Each scene shows the same named points in several views. A view is turned or mirrored, and shifted as a whole, has a little noise and may leave points out.
(in the rows, 128 means zero)

Scene 1
View 1
(156): [112 111 122 122 137  80 145 135 140 107 127 145 121 115  99 137]
(134): [ 95 104 153 132 123 146 152 119 173 107 126 183 151 150 113  97]
(106): [ 98  78 110 100 112  68 120 111 157 119  86 155 108 105  99 169]
(125): [120 126 116 109 170  52 152 167 114 101 152 138 114 103  94 123]
(228): [121 141 151 136 177 103 158 167 116 113 161 156 134 136 129 103]
(138): [109 102  98 118  77  89 107  77 180  79  79 128 104 109  72 176]
(105): [123 144 125 137 117 120 112 108 149  84 117 122 115 133 106 149]
(130): [133 182 145 166 135 169 137 119 144  56 169 129 148 168 103 101]
(168): [127 158 156 151 160 145 156 151 128  90 169 148 149 152 120  86]
(152): [126 160 150 141 183 104 166 175 111  99 179 149 140 141 113  89]
(157): [134 161 159 137 193 109  99 186  95 147 118 135 109 122 179 164]
(187): [141 185 146 147 196 100 146 190  92  98 181 126 123 126 127 116]
(112): [130 148 140 141 124 146  69 122 143 127  70 128 101 131 162 191]
View 2
(138): [ 89 123 148  92 147 159 146  95  89 110  72  22 121 152  70  11]
(187): [118 173 180 129 150 109  67 161 127 152 144 131 147 131  64 130]
(130): [123 109 157 121 137 149  74  72 111 188 147 118  88 125 108 122]
(105): [109 121 153  94 118 150 121  84 101 135 113  76  99 143  81  75]
(156): [108 143 169  88 167 163 142 117 114 143 127  89 137 140  88  76]
(168): [119 139 170 115 169 152  96 113 123 188 151 131 122 118 104 118]
(125): [ 96 156 169 126 206 139 101 161 113 159 110  93 163 124  89  69]
(152): [108 155 178 124 187 131  87 157 124 178 144 127 148 119  96 110]
(106): [ 94 145 164  76 158 169 177 105  95 108  92  34 141 153  69  17]
(157): [121 181 185  64 120 146 162 122 125 106 160 108 146 167  51 110]
(228): [109 163 181 108 183 139 114 146 124 161 142 117 154 126  86 100]
View 3
(112): [113 153 180 178  75 127 104 124  67 159 130 119  87  67 191 129]
(156): [120 134 151 143 116 152 102 135 126 151 126 141 128 110 122 123]
(168): [131 112  89 131 132 100  92 142 133 194 153 147 144 143 120 119]
(157): [ 93  97 179 143 102 127 130 102  66 178 130 120 118  90 144 128]
(228): [119  91 127 125 133 139 111 115 123 175 137 141 146 136  96 125]
(152): [129  86 101 124 149 121 120 125 128 182 146 145 160 157  92 133]
(134): [109 158 129 124 115 143  58 145 168 175 133 159 124  96 111 102]
(130): [146 148  64 161 120  84  84 165 127 185 159 151 134 142 157 124]
(105): [145 162 137 167 107 130  94 154 114 134 132 136 114 113 164 134]
(106): [131 170 201 159 104 200 105 144 136 100 100 139 109  84 122 133]
(125): [151  97 143 144 143 176 140 131 124 121 120 142 156 151  93 147]
(187): [143  62 108 140 145 112 139 115  93 172 153 134 156 165 115 136]
View 4
(112): [124 123 111 114 116 101  90 164  77 106 117 127  77  71 127 120]
(156): [131 140  78 133 114 104 112 121 118 129 113 150 139 149 108 136]
(105): [145 126  75  91 123 111 102 129  86 148 115 116 134 107 115 150]
(130): [148  94  57  88 145  95 167  83 100 172 130 128 183  89 147 140]
(138): [145 168  48  65 107 138  33 149  95 144 112  90 119 142 104 170]
(228): [139 124  77 162 129  88 167 104 124 139 121 180 174 152  92 142]
(106): [132 174  68 117  94 125  50 152 115 123 109 121 112 169  77 163]
(134): [133 148  58 111 114  98 121  85 147 146 125 134 147 172 157 110]
(168): [144 101  75 132 145  98 168  99 100 153 120 158 171 116 104 147]

In a view up to two points have been moved. Name them for each view, in the order of its rows, or write -.
view 1 | (156), (157)
view 2 | (138), (125)
view 3 | -
view 4 | (168)
